A landscape with many valleys, sampled at points; each row gives a point and its height.
A ball rolls from a point to whichever of its 6 nearest points has the largest drop for the distance, and stops where none of them is lower. Distance is the straight distance between rows; heights are no part of it.
Vilo: [123  86 106 128 104  88 142 126 139  90 115 136 136 145 140  76  91  92
 165 130 137 138 142 140 128 104 110 140 107]  height 641
Nevu: [169 140 132 155 198 199 100 144  93 112 114 166 161 155  93 205  60 121
 151  96  79 189 130 142 104 126 142 139  76]  height 218
rom: [ 82 126 109 137 202 244 145 158 102 128 129 118 163 125 137 159 138 158
 121 136  83 150 129  86 124 163 149 143 117]  height 242
Vibip: [116 119  90 134 178 149 107 122  95  99 137 149 153 168 137 131 123 117
 153 127 121 155 110 128 130 140 108 152 133]  height 393
Veme: [ 61 119 103 122 231 218 160 136 100 116 144 121 174 138 182 186 165 167
 139 177 104 198 117  86 141 165 133 158 181]  height 522
gutok: [180 114 150 143  73  54 113 102 142  94 115 142 112 103 133 104  75  58
 162 175 193 102 111 145 127 105 102 120 178]  height 521
dobu: [132 114  95 133 116  77 104 114 115 105 142 139 144 138 135 107 126  90
 140 170 167 105  90 130 146 125 109 154 171]  height 464
fakel: [ 97 160 119 115 159 168 102 110 109 112 153 135 162 128 166 158 161 181
 130 131 118 167 117 111 129 157 120 154 182]  height 453
Zibid: [122 122  93 125 178 150  96 102  97  86 137 156 161 177 149 160 122 125
 161 140 125 164  98 125 132 149 111 158 156]  height 395
Ton: [156 172 130 157 178 187  89 144  98 161 146 151 144 113  84 169 117 138
 105 100 109 131 108 142 118 149 134 119 111]  height 270
dosi: [128 171 120 123 191 165  75  94 100 113 149 156 167 146 147 192 144 157
 140 137 122 178  91 128 131 145 116 153 188]  height 433
gepe: [138 180 160 141 128 161 109 137 121 166 135 112 115  89 118 145 157 179
  87  99 111 114 143 128 115 138 157 103 117]  height 411
lof: [166 143 159 156 183 169  93 129 120 104 105 181 167 170  84 203  66 112
 156  85  83 204 140 169  85 105 134 138  67]  height 289
Femo: [ 62  86 112 106  92 117 212 143 143 170 128  60 120 143 158 128 186 147
 115 169 127 100 107  78 163 117 142 149 137]  height 505
Lodu: [ 78  80 122 104  89 123 204 138 137 155 101  58 114 147 163 102 163 155
 128 142  96 114 151  78 162 122 134 138 113]  height 492
kanu: [177 123 156 156 117  77 107 130 153 116 110 184 111 121  96  95  67  60
 135  92 166 140 143 191  82  93 125 108 102]  height 592
pova: [ 85 165 105 132 200 235 119 140 103 136 149 130 167 116 149 172 155 169
 111 148 108 156 108  95 127 150 140 134 148]  height 280
sagap: [132  96 127  88  48  69 161  99 153 117 124  73 120 122 154 124 145 142
 155 191 149  88 115 110 166 121 106 145 171]  height 279
padu: [ 79 101 102 102 110 117 164 127 122 135 136  92 137 144 154 118 164 157
 134 147 119 108 127  97 165 138 122 154 144]  height 476
ripes: [189 131 165 126  70  62 128 117 161 118 112 144  73  90  92 119  80  92
 123 127 170 101 139 159 109 116 135  80 130]  height 401
pevot: [ 75  98  83 118 207 141 144 110  83 103 142 138 167 185 182 186 154 134
 169 157 121 198  98 100 166 164  95 192 181]  height 711
Samo: [134  76 109 146 110  77 143 124 139  79 116 154 140 155 148  57  87  51
 176 153 145 148 123 151 121  89  85 147 114]  height 749
ruz: [ 89 101  99 112  92  96 173 126 155 169 153  86 115 116 136 147 175 142
 100 224 176  66  64  91 150  98 132 145 172]  height 319
Nakiv: [157 164 160 129 187 159  91 102 103  88 120 164 158 153 140 231 106 154
 165  98  85 223 139 145 113 147 141 144 136]  height 93
Nik: [115  97 105 108 104 104 166 125 159 166 132  97  91 113 119 133 148 133
  95 198 160  65  77  97 139 121 129 121 149]  height 258
Veku: [147 113 158 119 113  88 133 140 169 109  97 158 123 120 101  80  60  74
 139  96 134 135 174 175  82  77 127 113  68]  height 610
dut: [124  61  95 105 112 111 205 186 169 145  99 109  55 142 119  75  86  87
 114 161 132  90 118  91 146 122 113  91  96]  height 507
pev: [149 158 146 117 126 120  76  85 113  94 135 162 155 135 135 157 138 134
 152  91 125 165 140 164 114 134 128 141 142]  height 359
mor: [ 88  83  93 116 111 100 159 130 112 112 133 111 148 164 153 102 145 109
 155 147 129 121 126 115 164 136 103 167 137]  height 657
Lunid: [162 171 174 158 149 169  98 132 109 138 125 147 144 112  96 172 129 160
 115  60 104 158 169 154 111 137 145 118  99]  height 365
duzuz: [152 151 145 120  94  99 102 110 136 119 134 119 109 108 126 120 141 141
 124 119 142 102 129 138 129 141 143 118 137]  height 420
fabep: [182 112 128 120 121 112 153 150 170 169  96 141  35 101  82 102  59  84
  91 139 158  78 105 114 106 120 130  62 115]  height 402
pon: [109 151 117 150 193 228 113 144 102 136 133 130 159 119 112 154 128 154
 116 118  88 135 131 107 120 153 139 131 110]  height 185
suvo: [151  88  97 140 125  89 137 139 141  97 120 152 123 144 118  63  83  65
 154 139 151 112 115 138 118 108 108 133 116]  height 551
pogit: [115 132 130 111 155 147  97  95 104  85 127 146 166 157 162 179 123 152
 169 109 107 201 139 127 124 149 119 159 149]  height 239
Gon: [135 110 109 138 173 145 108 122 114  91 113 161 153 172 122 121  86  93
 168  96 113 165 133 146 114 113 116 138  89]  height 271
Rofo: [122  76  99 122  93  74 176 142 132 125 124 108 112 138 141  93 119  78
 148 203 156  83  97 114 161 120  98 135 149]  height 482
lol: [155 181 158 143 122 131 103 126 130 173 150 136 104  98 101 147 165 149
  91 112 140  93 110 138 124 147 152 105 134]  height 421
Sud: [118  84 111 100  94 104 175 142 160 130 109  96  97 130 124  83 107 125
 137 121 117 108 139 108 129 120 133 119  97]  height 495
Gitak: [133 187 171 140 156 194  95 119 105 133 138 127 155 102 131 176 142 180
 105  89  94 162 155 141 121 147 144 118 133]  height 340
rufa: [139  91 108 142 104  70 124 118 130  87 123 140 134 136 147  79 101  66
 167 166 155 118 112 148 133 104 100 152 144]  height 586
remin: [101 142 103 118 180 176 113 108 103 107 137 132 167 137 157 167 144 169
 144 124 105 166 126 108 133 160 127 158 158]  height 385
bib: [157 124 149 106  89 102 142 132 169 129  90 121  79 100 105  93  73 110
 127  96 137 109 162 138  99 110 143  94  87]  height 535
dube: [184 119 130 167 124  85  98 126 132 110 115 175 100 112 108  87  80  46
 122 122 176 108 104 163  97 105 120 122 141]  height 536
toz: [ 49  86  93 126 146 157 197 164 112 158 140  85 139 170 145 116 181 135
 121 143 109 107 125  81 154 139 135 155 113]  height 550
luzi: [146 169 148 128  98 107  84 109 119 124 150 146 129 106 145 141 177 156
 121 123 154 134 123 153 142 138 137 123 171]  height 516
Piv: [135 118 117 130 158 137 104 103 121  86 117 163 152 168 127 140  93 108
 168  97 112 184 152 148 114 118 107 143 100]  height 111
dum: [173 135 126 144 151 109  73 101 123  98 121 173 153 155 113 134  98  92
 157  96 130 165 130 172 105 112 115 145 121]  height 283
repi: [198 151 172 182 123  73  85 127 123 130 123 193 103 118  74 130  85  54
 124  94 171 151 140 221  83  95 120 117 127]  height 623
gebu: [126  93 129  91  61  83 151 118 158 104 107  95 121 123 142  99 107 115
 164 144 124 114 159 115 145 114 118 133 111]  height 526
beni: [132 118 144 112  98  85 121 110 167  87  99 156 156 146 117  89  84  80
 164 107 128 158 176 177 100  91 130 131  82]  height 441
kamud: [128 115 131 115 119 117 122 123 145 106 111 146 149 142 127 103  93 116
 159  80 101 152 174 145 106 111 135 129  73]  height 98
Gako: [182 142 154 138 114 103 124 137 153 169 116 142  75  94  75 116  98 121
  92  90 135  86 140 146 102 125 140  85  90]  height 323
suf: [165 111 145 122  90  84 138 138 167 109  94 143  83 110 108  87  55  68
 137 129 161 111 140 150  93 103 128  94 102]  height 468
latu: [134  71 135  96  95 105 187 165 197 128  77  98  62 125 117  64  68 106
 130 102 104 118 167  98 123  93 139  83  47]  height 568
Piti: [140 173 169 159 140 190 111 150 113 173 127 114 123  85 101 144 120 171
  91  72  87 135 168 125 119 140 161 105  67]  height 296
lige: [142 196 146 141 167 168  66 111  99 129 158 159 146 125 144 190 163 171
 111 118 128 167 106 151 136 140 126 128 180]  height 523
Vago: [ 60  82 119 108  80 100 192 126 121 138 121  70 151 149 181 123 170 149
 151 170 113 124 144  93 182 134 116 165 147]  height 530
Muvod: [100 184 143 122 134 170 107 117 122 154 154  99 148 105 163 152 187 196
  96 136 123 128 121 108 117 149 152 123 167]  height 556
vebim: [137 131 129 103  71  80 115  97 129 105 129 112 137 123 152 114 143 139
 147 153 152 115 115 139 146 142 117 141 159]  height 427
Vilaf: [113  97 131  93  83 123 171 131 162 142 106  66  94 117 146 100 139 161
 120 131 106  94 140  92 137 124 137 125 106]  height 346
mal: [118  87 105 108  92  98 167 143 144 124 111 102  99 135 135  93 122 110
 129 148 140  92 119 103 142 120 118 124 122]  height 465
dolek: [133 133 135 111 222 187 111 120  98  80 118 155 157 159 164 218 103 152
 176 145  80 212 118 105 131 162 140 153 150]  height 186
gemu: [ 83  72  95 114 105 107 207 165 136 160 121  82 115 161 137 108 153 109
 123 160 124  87 113  93 175 123 120 147 129]  height 444
Fef: [ 99 145 113 111 111 121 120 106 125 130 149 113 144 122 150 124 176 158
 117 142 134 110 108 108 139 139 140 145 160]  height 342
mep: [115  92  96 119 134 132 166 168 153 161 118 114  83 129  96  81 117 119
 107 132 119  68 114  94 125 132 132 100  86]  height 527
mifuz: [172 180 169 155 157 167  83 130  95 130 135 156 136 128  88 200 114 144
 134  80 102 186 158 174 114 131 136 126 114]  height 317
sav: [171 149 156 138 111  91 106 125 135 134 124 151  98 113  94 117 105 107
 120  96 147 112 144 166 104 121 135 109 110]  height 230
gilo: [151 212 167 146 148 159  83 120  84 134 156 155 142 108 137 200 175 183
 112 102 117 176 139 163 132 146 140 118 180]  height 532
rak: [207 162 147 183 164 116  62 126 101 128 144 187 116 138  80 164 115  85
 125  94 141 152 111 199 106 111 117 137 143]  height 248
Num: [105 150 140 139 154 196 128 132 113 140 120  94 139 116 139 127 137 178
 107  96  86 130 154 104 117 151 148 127 102]  height 44
Gevu: [ 72 110  95 123 175 186 149 142  99 121 135 115 153 154 143 129 154 146
 134 125  92 143 134  89 142 156 138 140 124]  height 353
goli: [135 144 132 127 115 143 129 135 143 158 122 103 106  99 111 112 139 141
 103  97 121  97 133 106 112 147 149 107 106]  height 384
Metaz: [144  88 126  89  61  85 172 125 166 115 102  93  87 119 126 105 109 112
 144 168 145  93 130 111 144 118 110 114 139]  height 418
Vom: [180 110 157  96  69  98 149 116 184 134  90 113  45  95 103 126  80 110
 106 137 158  98 134 126 117 123 133  73 114]  height 436
fen: [176 188 177 160 126 119  99 133 105 156 140 155 108 105  85 168 154 151
 107  77 130 144 154 186 125 134 144 110 129]  height 347
Vus: [ 64 124 103 112 113 133 172 130 146 181 153  70 126 120 162 130 196 177
  86 175 146  89  88  83 143 114 151 130 149]  height 414
masor: [117 114 115 123 127 124 127 119 123  97 114 126 141 154 129 102 117 132
 154  97 116 131 157 132 124 129 122 135  98]  height 366
supu: [175 177 149 175 158 147  89 150 101 177 151 163 114  99  59 160 137 133
  92  95 132 115 122 170 119 137 139 101 116]  height 313
sosig: [111 186 144 122 131 154 121 131 149 176 165 101 119  93 136 139 185 185
  67 147 135  85 103 110 116 131 169  97 130]  height 470
zirim: [105  53 101 117 111 105 217 193 155 145 114 100  91 166 127  69 112  81
 133 137 115  99 145  92 162 114 105 115  77]  height 539
zik: [117 223 178 138 139 177  90 132 105 163 173 126 138  87 167 170 195 196
  73 117 122 147 133 134 118 135 156  93 179]  height 772
dabe: [ 35 125 125 121 189 203 173 135 104 143 157  90 175 120 199 153 184 188
 109 157 107 172 146  70 131 157 140 147 185]  height 424
Gikiz: [ 78 141 134  99 103 138 142 107 133 146 138  75 139 115 180 127 189 194
 101 144 114 119 127  91 140 145 147 135 163]  height 452
Lote: [ 86 161 136 103 101 130 134 109 150 162 157  75 135 105 179 145 201 189
  85 173 146 104  94  87 122 117 155 124 176]  height 506
Zopul: [ 69  59 118 117  98 100 247 171 135 174 124  75 129 186 166 127 180 111
 126 175 135  91 129  93 218 120 120 161 129]  height 580
zavin: [105 132 107 125 146 164 129 134 124 151 146 113 136 121 115 113 155 155
 105 125 114  90 106 104 123 144 140 122 117]  height 431
zod: [119 157 137 116 107 116 101  95 122 116 144 124 145 121 151 136 166 168
 123 116 124 134 130 124 133 148 133 138 157]  height 447
Kidol: [116 129 115 124 175 169 113 119 111  85 114 147 164 158 140 157 118 151
 160 112  93 175 147 126 122 143 131 148 114]  height 316
dinu: [151 117 129 136 110  92  91 105 134  94 128 162 138 139 125 107 101  89
 154 115 142 140 129 164 111 112 109 137 124]  height 383
ramu: [146 128 154 131 138 122 102 129 155 109  98 165 158 155  89 118  71  91
 146  67 102 178 170 173  87  86 129 127  57]  height 371
rusiv: [112  58  99 121 101  88 198 177 146 118 115 114 105 161 131  72 111  73
 141 157 133  96 127 115 160 117 101 131 110]  height 582
Seb: [ 84 104 109 121 132 159 173 154 128 141 117  98 122 144 122  89 138 143
 126 111  95 110 146  86 129 141 144 130  83]  height 588
pag: [ 98 186 135 121 181 208 111 123 108 134 154 133 168 111 162 171 165 189
 107 135 106 170 118 105 116 144 133 135 177]  height 391
pugu: [ 92  70  93 109 108 107 207 158 156 170 118  84  88 139 125 106 143 111
 110 177 135  66  96  83 153 116 118 127 124]  height 350
rolob: [156 129 141 117  77  66  90  83 133  97 149 141 142 117 145 122 141 119
 147 160 165 111 120 145 140 128 115 135 174]  height 422
dogum: [189 159 159 168 141 100  71 115 108 124 135 180 128 136  93 169 122  98
 130  89 136 159 137 204 104 114 118 130 130]  height 204
Pefu: [ 65 128  85 119 174 160 124 121 100 125 161 132 172 146 163 151 180 158
 132 160 128 143  95 104 144 143 117 161 173]  height 589
bez: [162  97 120 156 134  89 123 139 141  91 104 174 117 136 129  66  69  37
 146 122 156 130 121 164  97  87 106 125 104]  height 643
Bube: [176 173 140 159 154 126  59 121  98 135 152 176 121 125  97 156 146 121
 101 106 146 129 111 176 122 135 133 124 154]  height 278
Lenom: [193 171 147 184 173 171  75 148  89 148 147 179 134 130  60 193 101 111
 119  97 116 163 108 174 117 135 129 132 112]  height 325
ladiz: [127 126 112 118 111  94  83  90 107 102 146 137 150 139 151 125 145 135
 154 151 152 129 112 140 151 140 108 164 172]  height 349
fopos: [187 177 179 197 143 105  83 133 102 139 140 180 116 153  49 190 124 107
 140  80 127 202 154 225  97 100 126 121 117]  height 259
Kez: [169 157 166 133  94  74  87 103 124 115 131 166 121 117 107 142 123 108
 139  95 156 145 151 194 115 123 134 128 132]  height 113
duf: [135  78 115  94  96 117 190 148 170 153  88  90  68 128 118  98  99 118
 111 142 123  94 128  91 136 124 119  99 100]  height 471
dofa: [130  95 102 127 134 116 150 155 136 123 119 141 109 145 109  73  95  89
 135 119 130  99 125 120 123 118 128 123  92]  height 430
gano: [109  78  94 134  99  65 161 123 114 107 138 121 148 159 156  94 141  76
 165 187 155 107 104 123 181 125  93 173 160]  height 611
gab: [109 149  98 126 137 117  82 109 118 139 168 135 142 117 129 138 167 143
 110 166 164 100  76 121 133 122 131 140 179]  height 369
tozup: [119 205 148 115 141 160  85 107 116 140 164 137 148 100 173 169 195 196
 105 126 132 150 125 136 128 145 142 120 191]  height 656
dom: [172 129 125 127 116 107 115 135 150 156 123 142  76  98  88 110 118 101
  97 136 166  73  97 125 106 132 139  96 126]  height 355
bak: [180 110 151 148  90  69 127 136 156 103  91 159  80 105 109  79  39  35
 135 147 197 108 114 157  90  91 107  93 144]  height 472
Vepuv: [182 168 148 174 152 122  71 130  93 138 147 179 120 118  77 164 128 115
 117  89 133 137 121 188 114 127 131 118 125]  height 256
lik: [109 185 128 117 163 157  74  96 109 133 170 162 161 122 166 177 189 170
 116 144 146 168  94 126 140 145 126 145 198]  height 537
nibip: [100 154 130 126 149 197 124 118 113 120 121 104 156 115 165 148 146 187
 112  92  80 160 165  94 113 152 143 138 128]  height 187
fulub: [ 35 112 102 118 134 150 191 144 117 156 141  71 152 148 166 128 192 164
 120 156 107 124 126  76 157 138 139 151 155]  height 462
tomir: [130 121 115 145 168 166 121 143 119 132 119 140 135 136  91 113 100 126
 125  84  98 121 145 123 114 130 131 109  68]  height 449
Laf: [134 145 141 132 142 158 103 111 117 119 123 134 147 130 122 148 131 159
 131  78 109 153 158 138 120 135 148 128 107]  height 439
novi: [187 143 133 164 164 135  86 134 115 122 133 183 127 132  71 133  80  78
 121  80 134 139 126 174  93 115 119 118  88]  height 408
sula: [122 186 138 152 174 203  95 138 103 150 150 135 161  99 120 164 150 175
  91 117 115 134 112 129 119 150 150 128 137]  height 274
Tisi: [136  82 115 127  78  64 139 111 124  99 135 112 133 129 150 102 122  86
 162 207 171  97 101 126 166 116  90 159 182]  height 448
nageg: [126 186 139 155 163 179  96 143 127 182 167 135 137  83  99 150 152 171
  67 131 127  96 107 126 117 137 161  94 116]  height 348
lapig: [160 103 133  90  52  74 153 103 159 128 109  86 101  95 138 143 129 126
 136 211 168  79 103 114 157 120 105 117 186]  height 241
sizig: [128 107 102 110  86  84 140 122 140 123 133 110 117 130 127 109 134 114
 132 182 157  80  93 115 150 131 114 139 162]  height 352
Pebup: [155 132 103 150 147 113  82 106 117 116 140 162 134 136 119 118 134 104
 134 128 148 109  87 148 123 129 119 142 148]  height 463
bis: [145 117 124 142 155 141 118 133 133  99 111 156 157 155 108 111  88  98
 154  81 108 160 148 146 105 103 120 125  67]  height 322
vemis: [135 154 122 135 172 166  91 125 108 111 140 155 150 141 113 155 127 143
 134 105 120 146 113 141 122 148 123 143 142]  height 360
radil: [118  82 121 106  77  80 162 134 157 100 103 104 131 144 146  78  89  90
 172 143 124 132 163 130 138  96 110 135  92]  height 686
mifab: [125 135 110 154 173 189 123 162 119 154 128 131 137 120  83 113 101 136
 114 100 102 103 126 106 116 143 137 107  71]  height 485
vevuz: [161 207 195 183 126 152 115 155 105 202 147 132  87  72  78 164 164 184
  54  94 100 126 157 163 126 140 171  89 108]  height 380
Zani: [152  98 126 109  75  72 148 123 148 104 110 119 105 112 131  90  87  84
 149 164 154  87 120 120 135 117 111 123 135]  height 454
nopon: [150 113 109 144 136 105 102 129 126 111 134 144 126 129 117  91 111  88
 136 128 145 107 103 149 113 126 115 129 122]  height 450
Maru: [134  91 137  85  57 121 182 106 180 158 100  43  86 101 143 156 157 162
 102 211 149  88  99  93 150 113 114 122 178]  height 176
bes: [143 130 124 113 112 113 140 127 156 146 123 112  78 112 110 112 129 130
 100 124 142  77 118 108 120 138 141 100 122]  height 286
pira: [137 102  93 144 148 128 122 148 126 111 117 155 129 152 108  74  91  86
 143 101 115 118 132 136 111 113 118 125  80]  height 474
Bibu: [149 156 142 114  83  75  75  86 120 103 149 146 138 115 146 140 175 154
 140 155 168 131 114 154 152 134 126 144 204]  height 458
gulod: [146 196 177 129 107 141 115 121 146 176 136 102  93  92 140 142 181 181
  72 127 134  95 120 119 118 136 170  83 148]  height 625
dagu: [100 117  99 115 147 123 106  91 105  90 129 136 166 165 168 135 143 136
 165 137 122 171 128 121 144 145  99 167 150]  height 440
danot: [111  78 121 100  78  87 198 125 150 155 123  77 109 130 141 147 160 125
 123 222 159  74  91 106 177 115 103 148 170]  height 266
tufi: [119  67 103 139 107  78 171 164 149  90 107 143 124 156 135  52  81  50
 161 146 138 132 133 135 133  90  95 127  98]  height 750
tife: [116 106 126  99  72  95 146 116 151 138 126  92 112 112 150 114 151 148
 122 168 145  81 114 106 139 132 130 126 154]  height 257
tuze: [103 112 123 107 115 140 150 119 131 128 121  95 139 142 150 104 149 151
 126 112 105 128 149  96 128 141 136 138 115]  height 517
Kam: [159 183 155 159 156 182 100 142 106 161 139 144 140  96  80 158 129 158
  87  81 105 124 138 142 120 152 149 118  96]  height 318
kal: [100 109 114 102 129 118 103  80 119  71 113 138 175 165 164 139 121 135
 178 116 110 200 164 138 131 131 112 164 127]  height 425
deri: [104 135 123  96 182 166 124  94 102  85 124 136 167 146 204 194 148 170
 159 145 105 218 126 106 143 167 116 167 181]  height 311
rumo: [174 107 128 151 126  89 116 145 149 116  96 177 101 120 105  69  55  49
 129 110 157 117 121 158  89  96 118 108 100]  height 581
pov: [106  63 104 138  96  75 175 147 133  94 119 132 149 169 157  75 104  63
 181 160 132 132 146 132 164 105  81 154 116]  height 888
dase: [ 62 104  91 117 193 181 156 137  93 113 144 126 170 174 168 158 161 145
 156 150 107 174 117  87 154 162 117 170 159]  height 553
Papu: [ 64 169 155 124 149 195 136 121 116 155 149  64 164 107 200 146 187 199
  78 138 104 144 142  76 108 142 163 113 176]  height 504
Fonu: [122  81 130 121 107  81 156 155 173  83  85 145 133 137 120  52  60  59
 156 125 127 148 162 153 108  74 117 117  66]  height 609
navo: [175 200 184 185 135 164 113 160  99 204 154 149  96  77  54 164 139 154
  79  93 105 130 148 166 126 144 151  94  99]  height 354
Tav: [116 137 102 128 153 116  80 102 103 117 161 148 155 138 144 146 161 137
 137 153 149 132  89 141 140 137 108 161 179]  height 351
denu: [146 140 124 137 150 155 123 156 144 174 126 133  93 102  82 105 122 134
  89 110 123  72 105 116 117 140 159  96  89]  height 451
mevu: [ 33 134 110 126 175 197 165 137 117 145 159  89 168 124 169 140 183 173
 107 149 115 143 117  70 134 136 147 140 151]  height 339
bas: [ 79 139 132 109 168 183 133 101 100 103 124 110 167 125 192 166 159 181
 144 127  88 192 157  93 132 162 130 155 165]  height 330
Povek: [105 110  99 120 123 117 142 140 130 144 143 104 120 130 123 100 153 137
 112 151 139  81  96 103 137 138 134 132 138]  height 343
fip: [158 120 145 106  84 108 155 127 176 152  84 110  74 102 102 105  93 121
  99  99 120  98 151 109 113 119 149  90  75]  height 545
nubo: [185 167 149 175 170 147  73 134  91 129 136 180 140 144  80 193  97 113
 141  83 110 176 123 183 106 121 125 124 120]  height 267
bapa: [161 148 141 140 130 121  94 132 126 122 126 150 124 119  94 132 108 116
 125  66 115 141 150 159 102 122 133 116  95]  height 329
remub: [153 192 183 174 143 188 113 156 109 186 140 122 108  74  85 155 138 172
  73  82  93 123 154 144 123 151 160  84  84]  height 338
Neli: [172 136 200 137  76  50 115 121 176 108  93 162  92 104 103  98  53  50
 138 137 195 136 154 184  95  82 132  94 125]  height 434
suke: [163  92 122 108  81  85 153 129 160 122 103 115  72 109 117 112  77  80
 126 183 172  74  99 119 126 121 111  96 152]  height 394
vel: [ 67 208 152 137 165 192 114 138 127 178 192  98 156  85 181 164 196 202
  67 165 140 138 112  93 108 104 165  94 172]  height 633
poros: [ 97  65 108 122  86  72 203 155 125 105 123  99 148 173 160  96 124  90
 181 171 130 121 148 115 191 118  90 167 124]  height 734
veke: [ 50 104 112 114 142 173 171 124 106 121 133  86 167 147 185 130 167 175
 127 129 102 149 152  83 156 162 135 148 154]  height 358
Puro: [157  88 110 121 115 104 164 160 154 132 101 135  68 116 101  68  70  75
 115 135 150  79 106 115 106 119 118  96  97]  height 457
lofa: [ 78 178 101 122 172 174  99 117 111 143 186 138 166 115 155 168 193 184
 103 161 158 135  80 101 120 125 136 129 185]  height 548
fifi: [103 119 126 112 121 128 121  96 118  84 116 125 155 155 153 121 127 142
 158  94 110 164 166 135 130 132 124 149 112]  height 489
nom: [137 150 144 152 181 237 113 151  99 139 124 128 154 110 102 167 102 156
 114  83  75 154 156 116 119 153 144 127  79]  height 233
Zet: [109 122  90 119 142 122 116 120 113 120 148 131 146 141 135 122 152 136
 137 139 136 110 107 113 138 147 120 151 151]  height 131
Runo: [177 191 173 171 137 123  76 121  86 126 148 170 129 128  93 198 151 150
 132  84 124 187 152 210 125 124 135 125 146]  height 326
Guk: [ 75  73 100 124 107 108 195 152 115 126 127  94 139 170 154 103 156 121
 150 143 119 121 144  99 182 134 114 156 123]  height 614
Duge: [145 139 138 138 150 165 118 137 119 136 107 135 138 119  91 124  93 135
 126  62  89 142 169 135 108 126 137 119  55]  height 417
Likoz: [144 124 120 126 119 109 121 138 143 129 116 132 101 121 102  88 106 109
 114 104 132  90 126 135 114 129 135 111  86]  height 344
gike: [165 156 143 153 142 150 114 154 127 176 126 143 111  99  73 120 106 135
 107  77 109 106 143 136 105 140 143  99  73]  height 406
pufov: [155 152 127 133 120  96  56  92 113 107 152 158 145 131 137 141 158 127
 141 129 160 126  97 156 134 130 119 152 182]  height 426
nabe: [128  72 108 131 125 108 166 180 154 119 109 134  87 141 114  50  73  74
 140 117 127 121 142 115 117  99 114  91  62]  height 487
nas: [122 134 108 131 155 164 120 128 111 130 136 131 139 133 109 119 128 141
 121  94 116 121 131 125 113 144 134 130  96]  height 442
poge: [160 107 157 109  59  63 129 108 173  88 102 132 114 115 125  91  69  75
 163 137 153 126 150 158 114  88 129 105 126]  height 491
fabu: [179 146 165 121  78  91 115 118 154 145 110 136  62  90  99 140 123 121
 110 119 149  91 135 155 115 134 148  85 132]  height 341
zakul: [121 162 114 134 133 127  90 126 125 150 164 136 130 110 108 137 157 149
 104 133 139  93  89 120 125 140 137 123 146]  height 455
lud: [ 81 176 119 131 159 177 106 129 123 157 173 118 161 104 143 155 181 180
  94 156 135 124  92 102 126 138 146 122 161]  height 443
Dinum: [122 116 136 115 101  95 105 103 139  86 108 147 158 144 134 101  99  98
 170 107 126 155 156 167 120 103 116 146 111]  height 410
naf: [147 100 123  94  83 110 161 130 177 144 104  92  70 107 115 125 131 124
 106 174 153  68  94 105 133 126 130 105 138]  height 328
valu: [ 86  90 110 104  97 110 161 116 116 105 126  97 149 145 169 108 155 138
 162 134 116 136 149 111 162 139 119 161 133]  height 563
vero: [ 68 153 127 110 159 177 131 108 108 127 141  99 166 112 188 146 175 183
 113 136 114 159 139  86 120 161 134 138 172]  height 419
medis: [173 140 128 150 145 118 105 148 128 149 128 157 112 112  78 104  91 100
 107  93 141  91 121 150 106 121 129 104 107]  height 332
masas: [132  94 122 120 119 105 143 153 151 109 101 138 115 144 109  69  94  96
 141 100 112 126 163 135 117 103 126 109  61]  height 381
Kos: [ 79  76  98 113 124  99 157 106  96  93 133 121 176 178 179 124 150 121
 175 155 121 170 139 121 181 142  95 185 147]  height 683
luza: [190 114 149 122  86  74 140 132 163 118  90 144  59 103 102  99  51  58
 122 147 176  93 112 139 106 112 121  78 140]  height 432
kulu: [125 153 133 109 141 131  74  84 103  93 149 144 160 146 168 166 155 167
 148 115 127 185 127 135 136 146 111 154 177]  height 345
Zubez: [118 127 126 103  95 133 153 113 165 167 123  72  87 109 138 127 162 161
  89 159 131  79 109  97 125 131 150 120 130]  height 12
nidem: [ 87  63 100 121  89  84 200 146 124 136 132  97 135 157 154 111 150  98
 151 199 146  85 111 112 195 117 100 164 150]  height 512
Zinob: [103  89 117 107  75  71 157 102 119 112 128  92 152 145 169 117 147 133
 172 173 138 121 139 117 189 127 105 174 155]  height 403
fimol: [ 90  76  90 122 130 116 164 147 118 105 122 126 139 168 133  91 129 103
 165 126 113 129 137 113 149 127 110 155 103]  height 622
livi: [ 64 128 123 130 174 220 153 139 108 140 134  89 156 123 162 139 166 176
 105 120  90 143 154  78 128 157 149 136 120]  height 211
rap: [169 160 170 155 119 120 113 130 132 156 118 147 108  97  70 140 104 138
 111  66 112 130 174 166 102 126 152 103  73]  height 423
gegol: [156 151 146 141 151 127  84 109 120  97 120 174 149 155 101 168  97 112
 155  84 111 191 155 176 102 103 121 136 103]  height 265
goru: [146  87 121  90  71 109 177 131 173 144  97  77  64 108 123 119 110 130
 115 158 137  84 126  95 137 122 123 109 119]  height 404
fibe: [135 117 134 124 133 148 145 156 150 149 103 120 105 117  94  94  89 136
 118  63  89 112 173 104 103 122 150  93  48]  height 490

Where does a ball stop that starts at each point below?
rumo: Kez
tozup: Num
gike: Num
pov: Zubez
radil: Zubez
Zopul: Zubez
Muvod: Num
toz: Num
bak: Zubez

Call two points neighbours if one is among the 6 nearest of the other. Go from one point of each pair to the other, from neighbour to neighbour, staying as low as possible. Name the highest point that can't be avoided.
Nakiv / Piv: gegol
Zet / Kez: Likoz
Zubez / Zet: Povek
